The views of a scene show one set of named points, each view turned or mirrored, shifted and resized as a whole, with a little noise and some points left out.

Scene 1
View 1
Potob: [ 10  -9  -4  14  -3   1  10  -7 -11 -16  13   0 -13 -28   1  -5 -12  -6
 -14   1  13  -3   2  -4]
dut: [ -1 -13  -8   7   5  -3   2  -3  -7  -8   5   3  -8  -6   3  -1   3 -13
 -21   2  -7   1   5  11]
bekuf: [ 12 -15  -4  16  -1   2  18  -6  -9 -18  19   0 -13 -29  -3   1   0  -1
 -23  -7   6 -10   0   4]
Zenu: [ 17   0  14   8  -7   5  12 -17  -6  -8  21  -2   3 -16   9   5 -22 -20
  -5  -2  22  13   6 -11]
mut: [  4 -10   6   2   2   2   9 -13  -4  -6  17   0   8  -1   9   7   0 -20
 -19  -3  -2  10   7   7]
Rafi: [ -6  -3   3   1   3 -16 -13  -4  -2   6   0   5 -14   9   0   1  -7 -31
 -12   8 -10   8   7  19]
sepu: [ 19 -11  -3  14  -5  16  25 -15 -14 -25  22  -3   1 -35   9  -2 -12   1
 -16  -7  25   1   2 -17]
nite: [  6  -4   9   0   0   3   7 -16  -6  -6  14  -1  11   0  13   6 -10 -24
 -13   0   6  18   8  -1]
Bitu: [ 11  -9  -7  15  -2   1  10  -5 -11 -17  10   0 -16 -27   1  -6 -11  -5
 -17   2  12  -5   1  -2]
fedi: [  1  -9   7   3   4  -9   1  -9   0  -1  15   1  -7   4  -2   9   6 -23
 -22  -4 -13   5   6  21]
lakip: [  3  -9 -25  15   2   7   1   1 -22 -20 -11   3  -8 -29  15 -20 -19   1
 -12  14  18   1   1 -16]
nudip: [  3 -11  -7  11   1  -2   2  -4 -10 -10   4   3 -12 -15   3  -3  -5 -11
 -18   3   2  -1   3   5]
View 2
lakip: [-29 -25  -3 -13 -19 -13  32  22   4   1 -24  -1 -10  -9 -36 -15  -6   7
  -9  -2  -7  -7 -15  29]
fedi: [ 18 -25  21   5  19  -6  13  55   2 -16  20   2  14   8   4  -1 -27  23
  -5  15   7  20  -5 -10]
Potob: [ -9  -6   6 -11   2  -8  19  43   4   3 -20  -4   4   1 -13 -11 -15  24
 -25   9   0   7  -7  19]
Zenu: [-18  19  12   0  11 -15   2  48  15  -2  -9 -14   8   5  -3 -12 -31  18
 -22   7   6  12  -3  22]
Bitu: [ -5 -11   5 -14   0  -7  23  40   1   3 -20  -1   3   0 -16 -13 -12  24
 -23   8  -4   5  -6  18]
bekuf: [  8 -12   6 -15   8  -4  27  53  -2  14 -20   1   5   3 -13 -16 -16  36
 -31  12  -2  14   3  12]
dut: [  8 -29  15  -2   7  -5  18  46   2 -14   9   4  10   5  -4  -1 -18  18
  -6  12   2  13  -9  -2]
nudip: [ -1 -24  10  -7   4  -6  24  40   0  -8  -3   2   3   1 -13  -7 -15  18
 -10   9   0   6 -10   7]
mut: [  2 -12  19  12  18 -13  16  54   9  -3  16  -1   5   2  -4 -12 -33  18
  -4   3  11  23   0   3]
sepu: [-18  13   3  -8   6 -14  25  49  11  26 -27  -9  -5  -7 -25 -28 -28  26
 -30  -3   4  13   7  29]
Rafi: [  4 -31  21   4   8  -6   6  39   5 -37  25   1  16  10   5  10 -19   8
   6  16   3   8 -19  -6]
nite: [-14  -1  18  16  14 -19  10  48  15  -7  17  -6   5   0  -6 -12 -38   7
   0  -2  12  19  -2   9]
View 3
fedi: [ -4   1   8   3   0  23   9  -1   4  -7 -32  10 -12  28 -18   0   9   2
 -13   9  15  -6  -7 -27]
nite: [  0   0   1 -16  -1  19  11  18  13 -13 -14  -3   6  23 -14  -9  -1  16
 -14  12  -1   2 -16 -26]
lakip: [ 13  -2   1 -11  -4  12  -2   5  35 -21  20  -1   6   3   7  -5   9  19
  24 -24   9  -6  -1 -12]
nudip: [  6   0   6  -1  -2  18   2   3  17 -14 -10   7  -6  16  -4  -1   9   8
   7  -7  12  -8  -3 -19]
Potob: [ 17  -2   8   0   2  19  -7  17  16 -18 -10   6  -1  10   5   4   5  13
  14  -6  -1  -7  -2 -16]
Zenu: [ 19   0   2  -6   3  19  -5  30  12 -12 -18  -2   8  16   0   1  -4  14
  -5  13 -14  -3 -10 -17]
mut: [ -2  -1   6  -9   2  22  11  13   7 -16 -22   6  -4  23 -15  -4   4  15
  -8   8   4   1 -15 -30]
dut: [ -2  -1   8   1  -1  20   8  -2  13 -15 -15  10 -10  20 -12  -1  12   8
   4  -6  16  -6  -5 -24]
sepu: [ 20  -6  11 -10   9  21  -5  38  11 -29  -9   5   3   6  10   0   1  31
  22  -6 -17   0 -12 -22]
Bitu: [ 16  -2   8   1   2  18  -7  14  18 -18 -10   7  -4   8   5   5   8  14
  18 -10   2  -9   1 -14]
Rafi: [ -4   5  -2   1  -9  17   7 -13  18   1 -17   1  -4  28 -19  -4   8  -6
 -21   7  23  -8  -1 -19]
bekuf: [ 15  -4  16   6   7  23  -6  19   7 -21 -22  14 -12  10   5   8  10  15
  22  -9  -1  -7  -3 -20]
View 4
nite: [ -2 -11 -12   4  28   2   2  -1 -16   4   1   0  -5   4   0  11   1 -15
   0   5 -14 -11  11  -5]
lakip: [  2 -11  -4  14 -20  -2   1 -16 -12   6   5   0  11  -3  20 -28   0   2
   4   1 -17 -14   0  10]
mut: [  3 -12 -10   0  22   2   0   4  -9   0  -1   5  -3   1   2  10   2  -9
   0   5  -7 -11  12  -3]
Zenu: [-10  -4 -13   0  12  -4  -1  -5 -12  -6  11   5   5   6   9  22   4 -17
  -4  13 -10 -21   7   7]
Rafi: [ 10   2 -12  16  10   5   5  18 -10   3 -20   0 -19   6   5  19  -7  11
   3  -4 -10  -3  10 -11]
Potob: [  1  -9  -6  -1  -6  -4  -5  -4  -5  -6   6   8  11   1  13   1   4  -4
  -1   7  -4 -17   6   9]
bekuf: [ 10 -13  -3 -11  -2  -4 -10   1   1 -11   7  18  15  -4  11   1   7  -4
  -3   5   7 -16   9   9]
fedi: [ 15  -7  -9  -2  21   4  -2  19  -5  -4 -14  10 -10   2  -1  20   1   4
   1  -1   1  -5  15  -8]
nudip: [ 10  -9  -6   4  -1   1  -3   4  -6  -2  -5   7   2  -1   9  -2   1   4
   1   0  -4 -10   8   1]
Bitu: [  5  -9  -5  -1 -10  -4  -4  -3  -4  -6   4  10  12   0  14  -1   4   0
  -1   5  -2 -16   6   9]
sepu: [ -8 -17  -8  -5   5  -7  -5 -20 -11  -3  21   6  21  -2  11  -9   9 -23
  -2  13 -10 -23   5  13]
View 5
bekuf: [  3  -6   2  -7   7  41 -13  -6   4 -18  30  39  -3 -27   6   0  11  -3
  -6  16  30  -8 -42 -21]
Potob: [  0  -3   5  -6  11  30  -1   1   0 -14  28  45   6 -15   2  -4   5  -2
   0  10  20 -11 -42 -30]
mut: [  3  -3   5   2   0   7 -16  -3 -15  -4  28  25  -4 -20 -10  -9   1  10
   1  16  12  -6 -14   0]
Zenu: [ -7   0   1 -10  17   3  -3  -7  -7   7  14  50  11 -18  -4  -1  11   0
   4  22   8  -8 -28 -22]
dut: [  9  -5  10   6  -3  28  -7   1 -12 -25  39  25  -4 -15  -6 -17  -7  14
  -8   6  17 -17 -29 -10]
fedi: [ 10  -2   4   6  -4  17 -11 -15 -19 -17  33  24  -8 -22  -9 -20  -3  23
 -17  21   8 -19 -16   7]
Bitu: [  2  -3   6  -6  10  33  -1   1   1 -18  29  45   6 -15   3  -5   5   0
  -1   7  23 -12 -45 -32]
lakip: [  5   0  20   3   2  31   9  26  -2 -25  41  37  11   1  -6  -9 -13  -1
  14 -15  21 -11 -49 -42]
nudip: [  9  -3  10   2   3  29  -1   3  -9 -22  35  33   2 -12  -2 -14  -5   9
  -4   6  16 -17 -35 -19]
nite: [ -2   2   5   2   3  -4 -10   3 -16   3  23  29   4 -15 -14 -10  -1   9
  11  14   7  -4 -13  -7]
sepu: [ -8  -3   3 -12  16  24 -15   6   9   0  19  45   5 -21   0  13  15 -15
  19  10  33   9 -40 -36]
View 6
Bitu: [-13  -8   4  19   2  -7   9  -6   2 -27   9   4   0   0 -16   7   3 -10
   2  -3   3   4  -7  -7]
nite: [ 15   8  -7   7   8  -1  16 -11  -8 -12   9   4   2  14  -3  -5 -12 -12
  -9 -16  16 -11 -21  -5]
lakip: [-20 -17   7  26   2  -6  21 -15   0  -5   6   5  -3   2 -13  29  -1 -19
  11 -10  -1  11  -3  -1]
sepu: [-11   3   6  25  15 -11  10 -16 -11 -16  15  10  -5   7 -16   1   4 -15
 -10  21  -4   8 -15  -9]
dut: [ -3 -11  -5  19   1   1  10   4   3 -32   4   7   6   7  -6   4 -11  -7
   1 -23  15 -10  -8  -7]
bekuf: [-15  -5   3  25   7  -6   2   1  -1 -37  12   7   0   1 -16  -4   1  -7
  -5   6   5   0  -9 -10]
nudip: [-12 -13   0  21   0  -4   9   0   6 -31   7   5   4   0 -12   9  -3  -7
   5 -16   8  -2  -6  -6]
fedi: [ 10  -2 -10   9   1   2   5   9   6 -40   5   3   9   8  -5 -11 -12  -2
  -5 -27  23 -19 -14 -10]
Rafi: [ 13  -5  -8  -2  -9   2  13   2   9 -28   1  -5   9   2  -5   0 -10  -3
   4 -44  26 -16 -10  -2]

Which points are out of place in each view (at most two, in the order of its rows)? Write none if all are in place.
view 1 => Zenu
view 2 => dut
view 3 => none
view 4 => mut, sepu
view 5 => lakip
view 6 => nudip

Scene 2
View 1
radu: [-14 -12  -6  -6  16  -5   7   3   5   3  14   6 -12   6  17  -4   5  10
  -6  -8 -16   2  -9  31]
Dag: [-14  10 -10 -13  22  -2  -3   0   4  18  11  18  -1  -1   7  -5  17   0
 -36  -5  -3  -8  -9  12]
Duku: [-17  -2  -2  -7   8 -13  10  -5   1  16  13  10 -24   1  17 -13   4  11
   4 -12 -23  -4 -13  40]
Giki: [-13  -7  -9  -2  17   2   8   1   8  -8  21   2  -6   9  10   1   7   5
 -16  -8   1  13   2  13]
leg: [-12  -2 -10   1  15   5   9  -2   6  -9  23   0  -6   7   7   0   9   5
 -15  -7   9  16  10   9]
didas: [-15 -20  -7   9   3  -2  26  -4  -2 -16  21  -3 -29   4  20  -1  -5  23
  50  -7 -27   7  15  50]
Buda: [-14 -10 -11  -3  19   1   9   4   3  -4  14   8 -10   2  17   2   6  10
   6  -2 -16   0   4  32]
pivu: [-14 -10  -8  -6  20   4   3   6  10  -8  17   1  -2   9  11   2   6   4
 -23  -7   2  12  -1  14]
Let: [-13 -10  -7 -11  27   5  -4   9  14  -4  14   2   7  13  12   2   9  -1
 -46  -5   4  10 -11   7]
Lur: [-17  20  -8   0   2 -13  17 -17 -13  32  16  23 -27 -12   7 -18  15  13
  18  -9 -19 -14   5  34]
Peb: [-14   8 -12 -13  27   0  -6   2   4  17   8  21   6  -1   9  -2  19   0
 -36  -2  -6  -9 -10  12]
Sazit: [-11 -14 -12  -2  22  10   6   7  14 -24  22  -7   4  14   9   9   5   2
 -24  -5  10  22   8   6]
Poki: [-17  29 -15  -6  19  -3   4 -13 -12  38   9  36  -5 -17   2 -11  26   4
 -12  -1 -14 -24   3  16]
Botas: [-13 -19 -10  -6  23   6   5  10  12 -17  16  -2   0  12  16   8   4   5
 -18  -5  -4  14  -1  19]
kago: [-17  25 -19 -11  27   2  -3  -5  -6  32   7  34   8 -15   1  -4  29   0
 -32   1  -6 -21   4   6]
kuno: [-12 -18  -7 -13  29   6  -4  13  17  -8  12  -1   3  16  16   4   8   0
 -43  -6   1  13 -14  13]
dimo: [-16   5 -11 -12  25  -2  -2   0   3  18   8  20  -1  -3  10  -3  15   4
 -24  -2 -13 -10  -8  20]
fafig: [-15  16 -14  -1  13  -4  12 -11 -10  22  14  23 -14 -13   8  -9  18  11
  11  -2 -17 -14  10  27]
vez: [-19  25 -10  -8  13 -14   9 -15 -15  44   7  36 -18 -19   8 -16  21  11
   9  -1 -31 -29  -1  35]
View 2
dimo: [  0 -15 -25 -18   2  13  -7   3 -22  21 -22 -14  -5  23 -22 -14  26 -26
 -18   3  18  15  13   5]
Botas: [-12 -49 -24  -8  24  18 -21  22  -3  13   7   1   3  12 -17   7  -2 -25
 -35  -3 -31  22  15  14]
Duku: [ 26 -14 -18  -2 -10   2  -7   2 -10   2 -32  23 -28  22 -17 -16  -8 -23
 -18  -8   7  -1  34  18]
vez: [ 44  12 -27  -8 -36  -2  12 -26 -22   9 -57   0 -41  28 -32 -38  29 -15
   2   1  47 -11  26   4]
Peb: [ -9 -12 -26 -22  12  21  -9   8 -30  31 -20 -24   2  21 -22  -9  31 -27
 -18   3  23  20   7   2]
Sazit: [-15 -49 -29  -3  35  34 -22  34  -9  22   9 -12   8  -4 -28  18 -10 -30
 -26 -10 -36  23  12   7]
kago: [  3  -3 -37 -18   1  30   4  -8 -33  41 -31 -45  -7  13 -40 -16  49 -21
  -4   5  36  14   1 -10]
Giki: [ -3 -37 -24   0  20  25 -15  23 -12  19  -4  -5  -6   3 -28   8  -7 -28
 -20  -8 -20  16  16  11]
didas: [ 53 -57 -24  25 -15  -2  -4  -5  30 -23 -10  37 -43   4 -34 -10 -26  -8
 -27 -11 -50  -7  38  23]
Dag: [ -7  -9 -26 -19  12  25 -11  13 -31  32 -23 -18  -1  18 -22  -6  21 -30
 -15  -2  24  18  11   2]
pivu: [-11 -37 -25  -8  24  25 -19  22 -13  20  -1  -6   1   9 -20   8  -4 -28
 -26  -5 -17  19  17  10]
radu: [  7 -31 -20  -6   5   9 -12   8  -7   4 -14  14 -15  19 -18  -6  -3 -24
 -26  -4 -10  12  23  16]
leg: [  2 -35 -30   5  21  33 -16  27 -11  25  -4 -11  -6  -6 -38  13 -10 -25
 -16 -14 -21  15  16   5]
Poki: [ 27   1 -35  -7 -14  21  10 -15 -26  28 -44 -29 -24  13 -45 -23  40 -14
   1   2  38   1  10  -6]
Let: [-29 -28 -23 -22  32  27 -25  32 -27  28  -3 -10  14  19 -11   8   8 -36
 -29  -1  -2  29   8   8]
Lur: [ 50  -3 -30  12 -28  11   7 -11 -11   8 -45   4 -44   8 -44 -21   5 -13
   4 -10  20 -11  31   6]
kuno: [-30 -34 -21 -23  34  22 -25  29 -22  21   3  -4  15  19  -7   7   4 -38
 -34   0 -11  31   8  12]
Buda: [ 18 -42 -26   0   2   8  -8   1   4   2  -9   8 -19  16 -28 -10   3 -18
 -25  -1 -21   9  21  14]
View 3
Sazit: [  5  12   9 -27  16 -24  -3 -12 -50  -2   6  15 -10   7 -43  10 -10  41
   3  -1   1 -12 -16  29]
fafig: [-10   4   2  26  29   1  11  14  -4  24   3   7  16  17  15 -47 -21  10
 -29  -2  -5  -9 -15 -18]
dimo: [  9   9   4   6   4   7   1  13 -23  13   5 -10  28  28 -14 -31 -17  18
  -7 -22  -6  -1 -17  12]
Duku: [ -8  19  -4  -1 -15  -2  15  17  -3  10  14  -4  15  -5  12 -37  -2   0
 -35   7  -8   4  -3  -6]
kago: [ 15  -1   5  28  37  20  -2  17 -23  30  -4 -12  39  50 -15 -36 -38  30
   2 -39 -11 -10 -30   4]
Botas: [ -3  15   7 -28  -2 -25   3  -9 -43  -5  10   9  -6   2 -34  -3  -3  29
  -6   1   0  -3 -10  26]
leg: [  0  14   1 -10  24 -11   9  -6 -33  10   2  12  -6  -8 -23   9 -17  35
  -8   9  -8 -16 -18  11]
didas: [-39  18   8 -11   2 -44  20  -8  -5   2  15  34 -26 -23  24 -44  18  -3
 -51  43  13  -1  14 -21]
radu: [ -3  16   4 -10 -10 -11   5   7 -23   0  10   3   7   4  -9 -23  -2  12
 -22   5  -2   2  -7  10]
vez: [ -7   4   0  42  16  17  12  31  10  34   5  -8  38  33  28 -73 -21  -2
 -33 -16  -9  -1 -15 -26]
Giki: [  1  16   1 -17  11 -11   8  -4 -34   5   7   7  -2  -5 -24   3 -11  31
  -9   6  -5 -10 -15  16]
Peb: [ 15  10   3   4   8  11  -2  13 -31  14   4 -13  32  33 -27 -22 -25  25
   3 -29 -11  -4 -22  20]
Let: [ 20  16   3 -22  -5   0  -5   4 -44   0   6  -6  15  12 -46  10 -16  36
   5 -18  -9  -3 -20  38]
Dag: [ 17  11   0   5   6  16   3  15 -28  16   3 -12  29  25 -23 -14 -25  25
  -3 -22 -14  -4 -22  17]
Poki: [  5   1   1  38  35  19   6  22  -7  35   0  -6  37  38   6 -49 -33  18
 -16 -27 -13 -10 -26 -14]
View 4
Peb: [  9   7   7 -11  13   2   8  11 -30 -31   3 -29  31  19  -8 -10  -2 -20
 -21  11  20 -25  -6 -15]
Let: [ -1  11  -5 -14   1  -5  11  14 -15 -17 -22  -5  49  25 -11 -14 -13 -14
 -11  -5  42  -3  -1   6]
radu: [  9   4 -18   0  10   8   7  21 -13   4   3 -23  31  -1  17   6  18  12
 -16  -6  12  -4  -9  11]
Duku: [ 24  -4 -12  -5   2  26   3  24 -23   6  27 -33  23 -11  33  13  23  19
 -22   0  -1  -6 -20   1]
kago: [ 11   1  21  -4  36   0  10   1 -29 -48  20 -38  16  15 -12 -10   1 -31
 -21  25   9 -47  -7 -33]
Sazit: [ -5   5 -12   2  21 -20  11   8  11   0 -30   9  36   2  -7  -2  -2 -17
  -2 -12  41   9   9  30]
Buda: [  5   1 -26   8  21  -1  12  15  -6   2  -1 -27  24  -6  20   9  28  10
 -14  -8   3 -14  -4  13]
dimo: [ 12   6  -1  -9  15   8  11  14 -28 -23  10 -33  30  12   0  -6   7  -8
 -20  10  11 -25 -12 -12]
Dag: [  7   5  11 -12  14   3   9   9 -28 -37   6 -25  31  21 -12 -12  -9 -21
 -21  13  22 -29  -8 -18]
Botas: [ -4  10 -26   1  12 -11  12  17  -3   2 -25  -8  43   9   4   0   9  -1
  -9 -14  31  -1   4  22]
Lur: [ 31 -17  10   5  29  24  -2  12 -17  -3  54 -41  -1 -33  31  16  30   2
 -22  16 -19 -22 -20 -10]
pivu: [  0   4 -11  -3  13  -7   9  14  -3  -5 -14  -6  36   6   0  -5   3  -7
 -10  -8  31  -1   0  17]
didas: [ 15  -8 -46  23  30   6   5  20  14  40  11 -29   8 -43  50  32  56  35
 -11 -21 -14   4  -6  37]
fafig: [ 19 -11   1   7  39  10   4  10 -14 -14  34 -41   4 -18  17  11  28  -4
 -20  15 -14 -30 -12  -8]
kuno: [ -5  15 -15 -13  -2  -6  13  19 -16 -11 -27   0  51  27  -7 -13  -9  -6
 -11  -8  45   0  -3  11]
Giki: [  6  -1  -9   1  16  -6   5  10   2   0  -8  -6  32  -3   4   3   6 -11
  -8  -7  29   4   1  21]
leg: [  5  -7  -2   6  24 -11   3   6   7   0  -7  -1  25  -7  -1   3   2 -18
  -4  -5  30   0   4  22]
View 5
dimo: [-24  25 -15  -1   5  -9  13  24 -17   0 -19  -5   3   8 -33   9  -6   8
  -9 -34 -15  23  -5  14]
Botas: [  6  22  -4  12   6  -8  -2  -8   8  -8  -5   5 -20  -9   8  -4 -36   6
  10 -25   9  41 -15   7]
Let: [ 12  25 -27   0  16 -26  13  22  -3   5 -14  12 -10 -10  -2 -11 -11  -1
   7 -38  11  40 -24   3]
radu: [-28  13   3   4   8   8   2  -5  -7 -10 -12  -5 -17   0  -6  14 -22   5
   3 -27 -18  40  -6  12]
Peb: [-11  30 -24  -3   7 -21  17  34 -20   5 -20  -1   8   6 -32   3  -5   9
  -8 -39  -6  18 -12  11]
Duku: [-55   4   5  -4  10  19   5  -7 -14 -11 -17 -11 -15   2 -16  29 -11   1
  -3 -26 -39  39   1  14]
kuno: [ 18  21 -20   5  13 -21  11  16  -1  -3 -11  11 -14  -9  11 -14 -13  -1
  10 -36  13  48 -23   8]
Sazit: [ 19  30  -6  11  12 -15  -4  -9  11  12  -5  21 -19 -23   1   1 -45   7
  13 -24  19  36 -18 -13]
kago: [-21  44 -22  -6   1 -24  18  41 -26  13 -23  -5  23  11 -69  15  -6  16
 -20 -39 -14  -5  -1   5]
fafig: [-52  24   9   3  -1  11   2  -4 -17   6 -16 -10   6   7 -55  39 -28  16
 -16 -24 -34   4  11   5]
Lur: [-77  15  12  -8   7  24   1  -9 -20   6 -22 -11  -3   2 -55  55 -19  11
 -15 -24 -52   9  14   2]
Dag: [-14  28 -23  -7  11 -20  16  28 -17   9 -21   3   3  -2 -29  10  -1   2
  -6 -37 -11  23 -12   5]
Buda: [-31  22  16  15  -2  13  -6 -20  -4 -14  -5 -11 -11   6 -24  15 -45  16
  -2 -20 -15  21   4  16]
didas: [-57   2  43  21   2  45 -24 -62   7 -23   1 -12 -35  -4  -5  36 -66  17
   8  -8 -32  37  12  14]
pivu: [  2  24 -10   5  11  -9   4   1   1   1 -10  11 -12 -12  -4   4 -28   4
   5 -29   5  36 -16  -1]
vez: [-78  20   6  -8  -2  18  11  14 -30  -2 -23 -25  12  20 -71  42  -6  15
 -23 -32 -56   2  18  18]
leg: [  9  33  -7   8  15 -14   0  -5   4  20  -8  22 -11 -21 -14  13 -41   8
   4 -25  13  26 -13 -18]
Giki: [ -4  23  -5   7  12  -6  -2 -10   4   6 -12  14 -18 -15  -8  12 -35   5
   7 -26   1  33 -13  -7]
Poki: [-48  33 -10 -10  -1  -6  14  27 -28  11 -23 -12  20  14 -73  34 -10  19
 -21 -34 -32  -5   8   6]
View 6
Let: [  0   4   0 -17   1  -9  -9  -3  -9   0  -6   8   1   0  -5  10  11 -27
  14 -17  -4 -14  -3  12]
leg: [ -5   5  -3  -9 -10  -4 -14  -2  -1  -4  -6  11  -1   9   5   8   2  -7
  -7  -7  -8   0  -7  11]
Duku: [ 17   3 -23  -2 -16  -8 -20 -21   4 -28   1   8 -13  -7 -13  -1   5  13
  -4  -2 -17   1   2   1]
Sazit: [-14   8   6 -10  -4   0  -7   1   0  -1  -7  12   0   7   0  12   0 -20
  -2  -7  -4  -4  -8  17]
kago: [ 27  -1 -21 -18 -11 -38 -31  -6  -7   0  -3  -6   7  13  10   6  19 -15
   7 -15 -18  -8   3  -6]
Lur: [ 28   0 -31  -2 -23 -19 -28 -19   5 -25   1   3  -7   4  -1  -2  10  21
 -10  -2 -23   5   2  -7]
Dag: [ 18   0 -14 -16  -7 -22 -18  -8 -10  -2  -3   3   1   3  -1   6  14 -15
  11 -19 -12 -11   1   2]
Botas: [-10  10   1  -9  -3  -3 -12  -2   2 -12  -4   9  -4   0 -10  12   3 -20
   4  -1  -5  -7  -4  17]
fafig: [ 21   3 -25  -5 -21 -23 -31 -13   5 -20   0  -1  -2   9   1   1  10   6
  -8   2 -22   2   3  -5]
pivu: [ -3   7  -2 -10  -5  -6 -12  -4  -2  -7  -4   9  -2   3  -5   9   5 -16
   3  -8  -7  -7  -5  13]
Buda: [  1   9 -12  -4 -12  -8 -21  -9   8 -23  -1   5  -6   0 -11   6   5  -6
  -2   8 -13  -3   0   7]
kuno: [ -4   7   2 -15   2  -6  -8  -3  -8  -4  -5  10  -3  -4 -10  10   8 -28
  14 -13  -3 -13  -1  15]
Poki: [ 34   0 -28 -12 -17 -36 -34 -12  -4 -10   0  -5   3  11   7   2  19   0
   2  -9 -22  -4   4 -11]
Giki: [ -4   7  -4  -9  -8  -4 -11  -4   0  -7  -4  10  -3   4  -1   8   3  -9
  -2  -7  -8  -4  -4  11]
dimo: [ 18   2 -15 -14  -8 -23 -22 -10  -5 -11  -1   0  -1   1  -6   5  15 -13
  10 -10 -14 -10   3   1]
radu: [  5   7 -12  -6  -8  -7 -17 -11   1 -20  -1   9  -7  -6 -15   5   7  -7
   3  -2 -11  -6   1   8]
Peb: [ 20  -1 -13 -20  -4 -29 -20  -7 -12   0  -3   1   4   4   0   8  19 -23
  15 -21 -12 -13   2   1]
vez: [ 39  -2 -37  -6 -22 -34 -35 -22   2 -27   4  -5  -5   1  -4  -2  18  11
  -1  -2 -26  -1   8 -13]

Which points are out of place in each view (at most two, in the order of its rows)? Write none if all are in place.
view 1 => none
view 2 => vez
view 3 => Sazit
view 4 => Dag
view 5 => Buda, leg
view 6 => Duku, Peb
